Each row is a point on a landscape with many valleys, with its height.
From any point a ball takes the steepest step (drop divided by distance) to one of its 3 nearest points. It stops when none of these is lower. Distance is the straight distance between rows; heights are no part of it.
q599 height 24.3: [ -6   4 -12   4 -26  21   2 -37  26]
q879 height 22.3: [ -9 -34 -28  33   8  -7  14   8 -33]
q711 height 33.1: [-11 -20  10   6   4  -2   0  24 -20]
q548 height 13.3: [ 13  -1  16   0  27 -10 -12  34   3]
q417 height 21.0: [ -3  -6  -4  11   8 -13   9  18 -23]
q105 height 42.8: [ 25  22   6 -25  -3   0  -5 -41  18]
q956 height 11.2: [ -7 -40  -4  18  11 -11  11  20 -30]
q212 height 8.2: [ 20  -2   8  12  36 -11 -10  41   2]
q974 height 22.7: [  1 -14  10   0  13  -7  -7  30 -13]
q323 height 18.8: [ 12   4   8   2  25 -12  -2  23  -6]
q340 height 51.6: [  7  24   7 -21   6   2  -7  -9  12]
q654 height 60.6: [ -6  18   4   0   2 -10  -4   5   3]
q653 height 13.1: [ -4 -18   7   7  13 -15   3  26 -20]
q697 height 80.4: [  9  14  12 -13  15   2 -13  18  13]
q652 height 73.5: [ 14  15  17 -37   7  15 -20 -16  24]
q235 height 24.2: [ -1  17  -3  -7 -12  -1   3  -6   8]
q630 height 5.4: [ 24  24   7 -20  13   5 -17   0  23]
q972 height 63.0: [ 28  21   8 -31  10  12 -17 -26  22]
q900 height 32.4: [ 13  17  -8 -11 -18   6   0 -52  26]
q895 height 29.7: [-10  -1  -6  -4 -31  22   2 -38  27]
q913 height 33.4: [-14 -22 -23  29  -8   4   8  12 -23]
q992 height 66.6: [  0   9  17 -13  13   4 -11  23  10]
q809 height 34.8: [ -2   6  13  -1  13 -10  -6  20   0]
q635 height 38.4: [ 16  15   5 -22 -10   7  -1 -46  20]
q684 height 40.8: [-12   5 -15  23 -15   8   7  -6  -3]
q744 height 51.7: [  1  13   7 -12   1  -1 -10   2   7]
q772 height 42.3: [-14  -1  -1   4 -11  -2   2  11  -6]
q473 height 27.9: [-14 -40 -25  26  -1   4   8  11 -32]
q903 height 11.4: [ 11  -9  14   0  22 -11  -2  38 -10]
q743 height 53.5: [ 20  16  11 -35   2  13 -15 -34  24]
q844 height 37.2: [ -9  -5 -22  25  -6  -1  11   6 -13]
q180 height 30.5: [-12 -13  -6  16 -11  -3   6  19 -19]
q870 height 17.9: [ -5 -37  12   2  16 -13   4  32 -33]
q882 height 11.8: [-16   7 -12   0 -25  12   8 -24  13]
q845 height 8.5: [ 11 -20   3  16  27 -24  16  25 -21]
q805 height 41.2: [ -3   3   7 -17 -23  10  -2 -31  21]
q317 height 50.1: [-10   3   4   8   0  -7   0  14  -8]
q474 height 47.1: [-10   5  -7   7  -9   1   4   4  -3]
q486 height 44.7: [-17   2 -14   4 -26  12   8  -3   3]
q714 height 40.5: [ -7   8 -20  20  -1 -13   6   4 -10]
q48 height 33.0: [  2  24   2  -8  -4  -2   5 -11  11]
q226 height 6.8: [  2 -25   5  13  23 -19  10  28 -26]
q239 height 22.6: [ -4  14 -12   2 -28  10   5 -41  19]
q168 height 17.0: [ -4 -31 -11  30  11 -20  19   5 -38]
q835 height 15.9: [ -3  21 -17   9 -14   5  12 -18  14]
q415 height 30.4: [-14  11   8 -19 -17  13  -3 -15  10]
q629 height 63.1: [ 16  10  19 -36   1  17 -15 -26  22]
q584 height 9.0: [  0 -26   0  21  15 -23   8  19 -25]
q380 height 6.1: [ -6  15  -5  -1 -19   9   4 -19  16]
q376 height 44.2: [-18  -6 -11  16 -16  12   4   3  -7]
q930 height 74.1: [  4   4  22 -34  -9  20 -20 -21  22]

Two balls start at each pair of points below. Name the first point that both come to, or write -.
q105 / q599 -> q882
q473 / q879 -> q226
q48 / q714 -> -
q711 / q168 -> q226
q239 / q744 -> q380

Call two points neighbours if one is among the 3 nearest of the other. Go from one point of each pair to the other, from neighbour to neighbour, staying as low as possible. Name the highest point that can't be avoided.
q903 / q380 -> q486
q212 / q630 -> q340
q212 / q226 -> q974
